Points on a hilly landscape, in no order, each with its height.
A ball rolls from a point to the lowest of its 2 nearest points, and stops where none of them is lower. Distance is the straight distance between rows; heights are no part of it.
J684: 26 4 -32 -7 15 -46 5 -8 54 -64 1 -39 37 -30 -52 2 -6 50 -17 10 -4 -9  h=4.82
J958: 32 36 -14 -76 -57 28 34 24 14 -48 -39 28 25 -46 -1 -13 68 -33 4 4 -22 -2  h=2.07
J263: 37 -9 -4 -38 28 9 -27 -21 -18 12 -18 -28 -29 -21 -21 10 -24 -8 -1 -11 62
 21  h=4.62
J693: -19 -39 46 15 -5 -9 30 6 -25 17 19 -13 -29 55 12 70 -11 29 -36 33 39 1  h=4.10
J510: -15 -72 -63 3 -5 16 -4 -6 -55 17 17 -60 28 37 -16 -22 -29 -2 5 -57 -26
 -75  h=6.57
J318: -35 19 -18 -19 -39 -17 -1 10 -18 -7 20 15 -6 29 23 62 28 54 -52 38 1 30  h=4.61
J373: 24 -17 -9 25 25 -26 11 12 -33 -7 -16 28 39 49 -14 60 -31 27 -54 -37 -4
 -54  h=4.99
J259: 22 6 -12 72 1 18 45 10 -30 -26 37 3 -12 -32 -46 55 21 -55 7 -18 -30 5  h=3.49
J697: 3 29 -40 -45 0 -65 5 32 11 26 -9 18 32 43 71 -21 5 -26 0 18 13 37  h=5.31
J939: 37 -45 15 -25 10 -11 -1 17 1 12 -27 -82 -17 27 -28 22 7 -44 -34 -11 0 17  h=4.34
J481: 62 -31 7 25 -40 34 26 -11 -27 -17 -4 3 5 -64 -43 48 27 -44 51 -60 -33
 -14  h=3.17
J154: 12 -57 -42 -34 -40 -5 -26 -32 -38 31 -96 8 9 20 -1 8 16 -24 19 -30 -73
 -34  h=3.60
J264: 4 -26 -3 -7 50 -21 61 -26 8 34 -21 -30 25 22 -6 -36 -71 -18 -37 15 -43 2  h=2.74
J261: 31 8 -29 -27 -23 14 -22 28 8 -46 80 12 -24 27 29 16 4 -10 22 39 34 42  h=6.08
J337: -11 53 2 -8 87 10 -51 -12 47 2 -12 -12 -28 9 -21 -35 10 -16 -49 -6 7 16  h=6.07
J619: -19 13 70 -51 -43 44 1 -30 -1 -8 -70 -45 28 -14 -29 -34 49 -23 -12 -26
 -55 3  h=3.91
J462: 1 -12 -45 9 68 -6 70 -24 34 34 -19 17 7 14 -45 8 -1 4 -17 -22 -36 -47  h=3.33
J971: -41 23 27 14 -8 -2 -23 -24 -3 36 42 22 24 -12 59 -8 -39 42 27 34 -5 64  h=6.67
J435: -40 51 -9 35 48 -19 -44 -8 14 1 0 0 -15 16 -58 35 4 -24 21 -34 -8 -17  h=6.16
J24: -8 20 -14 -2 -62 -28 50 25 24 -42 -34 -31 -34 -2 -5 -15 -9 -49 -65 31 -2
 26  h=2.02
J103: -49 -4 36 -19 -33 11 13 35 46 -57 -32 -93 -5 -19 -18 13 10 -22 21 9 -7
 -29  h=3.28
J317: 40 29 18 -55 -24 -24 -42 -26 23 -51 -16 8 -37 2 41 52 34 -45 -6 -25 12
 -6  h=2.18
J863: -26 -4 -3 26 -6 -10 -24 2 107 -19 11 -24 -16 -57 1 -13 -25 -24 14 -3 1
 -11  h=4.83
J766: 30 56 14 11 24 13 17 4 -3 35 -16 96 -7 -7 50 -19 -5 55 -36 20 25 15  h=1.40
J758: 13 -6 13 -41 -15 42 -26 29 -42 -23 -53 -58 9 -2 -52 -1 12 -27 -55 -27
 -47 20  h=4.11
J114: 34 -7 -1 -1 -8 -18 -5 28 -6 112 -23 55 28 12 7 -61 -50 71 12 -19 21 2  h=3.32
J19: 38 26 -8 -54 -61 12 3 -40 49 -36 12 -1 -9 -51 -20 -64 65 -37 6 15 -31 45  h=0.80
J605: 20 43 31 11 -24 10 17 50 5 -8 53 35 14 25 -11 -5 -64 83 -3 37 43 21  h=5.70
J980: -34 -13 -1 25 -4 8 17 31 -58 18 43 44 78 1 44 -50 -57 39 14 11 -3 -27  h=6.15
J499: -4 -6 -20 11 33 20 14 -34 -21 38 -24 20 25 31 27 26 -69 89 -9 -47 -25
 -54  h=5.26
J208: -39 -19 4 8 8 8 -73 -22 10 10 63 10 40 -10 3 51 -6 27 -1 -26 -19 -20  h=6.34
J647: 6 -10 -31 -48 -3 -14 24 30 -9 -35 -56 14 36 -21 21 -18 68 -20 49 43 -50
 4  h=2.43
J569: -43 7 20 10 17 -26 -52 16 -33 -13 -9 -36 -16 38 16 -23 55 -10 -5 28 43
 21  h=5.19
J685: -1 -33 -54 -14 4 -5 11 3 22 -45 -32 -33 54 -34 -37 -1 -57 29 11 -15 -59
 -31  h=5.06
J330: -65 34 24 8 40 16 11 -14 -8 -26 -7 14 -21 -13 -8 2 -9 32 43 29 52 -35  h=0.64
J469: 47 18 45 10 20 -4 -27 1 3 59 17 71 19 -8 -4 -49 0 76 9 -40 51 -66  h=3.64
J444: -76 32 25 10 46 52 8 -23 -6 -25 15 -58 -24 -50 -25 -14 5 -25 31 -2 3 -26  h=1.70
J553: 2 39 6 -26 -26 20 27 23 14 -12 80 38 -23 54 36 -55 -31 29 -8 64 26 68  h=6.03
J568: 10 -52 -33 24 -12 -2 -13 25 -31 41 17 42 -20 9 -3 23 23 -44 43 23 47 6  h=5.53
J957: 61 -5 9 3 -18 -26 -35 -22 -10 -22 -49 18 -4 -26 -16 52 -4 -63 44 -42 -19
 3  h=2.82
J221: -43 -37 53 37 38 39 -55 -27 -53 28 21 28 29 7 46 20 -46 31 37 0 -21 1  h=6.48
J506: -9 8 -16 12 -38 -13 19 -14 33 25 -63 -7 -71 -8 -18 15 34 -29 -51 5 -28
 46  h=3.01
J307: 22 41 16 6 17 -14 -66 -7 53 -31 41 -4 -39 49 0 -35 -14 -3 -84 -10 27 37  h=5.88
J209: -25 -44 -37 51 -2 7 -37 10 35 -23 -33 6 20 -53 -2 -7 -54 31 7 -3 -2 -31  h=5.21
J83: -31 7 -1 17 -43 12 7 59 51 4 -78 -38 -21 -17 -28 17 29 -28 -2 -14 -58 19  h=3.48
J455: -59 -3 -4 -12 16 2 7 4 23 -25 -67 -47 -16 -15 -9 21 12 -3 -20 -25 2 -79  h=2.67
J183: 36 -29 -13 -66 18 45 22 -14 -21 -6 34 -43 -1 -52 17 -4 63 -1 24 17 -3 19  h=3.90
J545: -31 16 7 9 2 -16 -88 -2 -10 -55 15 -18 53 12 -45 39 -1 -25 0 -33 -48 -24  h=6.23
J558: 24 -16 -22 35 -6 -35 1 11 15 -26 21 -80 -9 -22 -47 21 31 8 -19 -54 11 2  h=4.60
J409: -16 29 22 24 12 -17 -10 -4 -32 2 9 34 15 8 50 21 -16 -15 -88 -20 22 -16  h=4.57
J253: -17 23 23 -24 -21 -22 15 51 -17 26 48 23 62 21 87 -52 -16 15 -34 24 21 5  h=5.78
J121: -42 -65 6 15 -10 3 48 -17 -6 -10 -28 -14 -29 -8 5 51 -14 39 -28 25 20
 -64  h=3.47
J994: 20 -87 15 54 32 18 23 21 3 22 59 -18 21 8 0 20 -45 -14 6 15 -8 3  h=4.91
J649: -37 62 -27 -40 -22 -9 -8 41 -11 -32 -15 -29 -35 23 8 21 61 -3 -18 3 6 26  h=4.94
J107: 39 -55 30 40 -5 8 -4 -46 -81 -26 -55 -19 -1 16 -48 -10 34 -30 44 -12 -32
 -17  h=6.88
J339: 7 8 -29 -5 -10 -11 -28 32 18 -10 20 84 -12 35 8 1 21 -11 0 41 61 0  h=5.74
J75: -20 15 12 64 -15 -17 -34 30 19 47 18 5 -42 8 22 -9 -33 -30 -5 -38 89 2  h=4.03
J407: -9 70 32 15 37 6 18 -17 44 -23 60 37 -34 1 22 -28 19 51 23 6 95 -35  h=1.94
J299: -27 13 -16 22 73 16 -9 -30 -22 5 -84 30 -24 1 -6 -6 -3 28 -11 32 -29 8  h=3.10
J546: 26 -6 -24 -38 -6 1 69 -2 34 -1 -9 16 2 -5 -57 43 34 -34 20 7 -68 -24  h=3.66
J544: -50 -42 -55 22 -31 -6 19 -17 -74 36 40 -5 43 -5 27 -30 -47 10 24 -33 17
 -55  h=6.38
J805: 12 -22 25 32 30 -6 32 14 18 -41 49 -15 11 20 15 0 0 -23 -34 43 -29 26  h=4.41
J17: 11 -3 71 -8 -29 71 18 -46 -27 -27 -33 -47 -27 -41 -49 -22 56 -17 30 20
 -34 42  h=3.69
J99: 10 -5 7 -13 0 -39 20 7 -59 -14 -32 -54 40 4 10 -11 44 -30 24 -2 -57 48  h=2.99
J433: 19 -94 -64 -38 -27 41 20 -16 -42 -16 4 -12 32 -31 -21 -8 25 27 -6 -19
 -43 -69  h=6.72
J60: 22 30 -12 -9 -5 -22 -45 -11 50 -25 -18 24 -48 -6 84 -4 7 20 -16 -21 76
 -3  h=3.27
J218: 7 6 -21 37 40 21 -33 37 68 16 33 -9 -43 -9 18 6 0 -28 32 -15 41 12  h=4.52
J300: -11 23 -41 -72 -17 18 -3 -23 39 -17 38 9 -17 -54 56 -48 47 0 -4 33 7 26  h=2.58
J517: -9 29 25 34 -5 -29 -40 -48 28 -25 82 -12 -35 41 4 -39 23 32 -8 25 21 59  h=5.62
J414: -8 41 42 37 56 -25 9 15 -2 27 -57 23 -21 45 39 6 -24 33 -7 18 31 16  h=2.52
J683: 62 -45 -5 -45 -20 58 38 -32 -76 -12 -51 -42 23 -15 -33 -19 38 2 11 -45
 -43 -33  h=6.83
J761: 3 70 -15 -10 9 -22 7 20 78 48 55 51 4 0 32 -22 -23 35 38 -17 44 -8  h=2.92
J598: -80 21 -30 -19 -5 50 38 -3 -18 -4 13 -10 18 -51 -27 -43 57 -33 28 1 -38
 -34  h=2.49
J985: -7 -8 29 15 -12 -19 -39 -33 -29 -25 51 -16 -23 39 -31 -4 79 -24 21 56 9
 45  h=5.40
J122: 44 -10 76 29 -38 21 -1 67 11 44 44 63 9 0 -12 -37 -80 40 6 13 25 -28  h=5.83
J140: 18 -9 -1 -17 29 6 33 10 16 34 11 44 21 15 -25 44 -81 70 21 -2 29 -21  h=5.51
J695: -34 -8 -28 19 -22 -77 -1 15 1 28 6 -6 33 33 19 28 -8 8 -10 -4 -15 22  h=4.98
J127: -15 14 27 9 28 30 5 -73 -15 5 -38 5 -25 -10 -67 16 23 -9 9 21 -71 31  h=3.45
J727: 58 50 46 -4 17 -11 -31 12 60 31 60 68 -27 38 93 -34 -18 25 30 -25 35 24  h=3.61
J91: -12 -67 -29 0 -22 16 29 13 -21 30 8 -20 -1 -40 3 4 -16 -50 46 4 -14 7  h=5.28
J665: 20 12 -23 8 20 -18 -17 43 42 62 -19 6 8 -1 -4 -58 -66 39 -22 14 30 58  h=2.79
J608: 34 -14 67 -14 48 8 -46 -19 12 53 23 33 3 13 52 -11 5 60 23 8 44 1  h=3.99
J108: 5 8 3 31 -54 -38 1 15 -4 -24 -1 8 -51 22 -5 16 -24 -82 -22 6 68 -1  h=3.22
J137: 22 17 -5 -23 55 -29 22 -21 35 50 3 -28 2 26 1 -13 -41 10 -2 26 -19 80  h=1.87
J853: 3 5 -48 -19 -34 -3 -13 -21 -29 50 -49 -9 -13 -22 -9 55 34 -19 49 -66 -30
 3  h=3.21
J604: -1 14 44 -7 2 33 14 24 11 -87 8 -28 16 -24 -19 -22 42 -54 -6 34 -35 -13  h=3.78
J176: -8 -27 9 -16 -15 20 -29 -28 -74 -4 34 -8 -8 5 -42 -8 -9 7 -13 36 80 5  h=4.96
J909: 27 -43 -39 5 -37 -51 49 -37 -77 16 -53 4 21 16 8 8 -13 -35 19 -2 -62 6  h=3.50
J990: -17 23 -10 62 8 -1 51 -5 -14 2 36 55 2 -16 18 48 -40 -38 -21 -16 -3 -31  h=3.97

Call two points neighbours if one is among the 2 nearest of the other. Go from one point of each pair to the other, from neighbour to neighbour, staying as low as possible. Name the highest point that can't be avoided.
J19, J317: J154
J455, J24: J83
J137, J330: J608

For each start below, name the point where the ball stops.
J176: J766
J261: J455
J685: J766
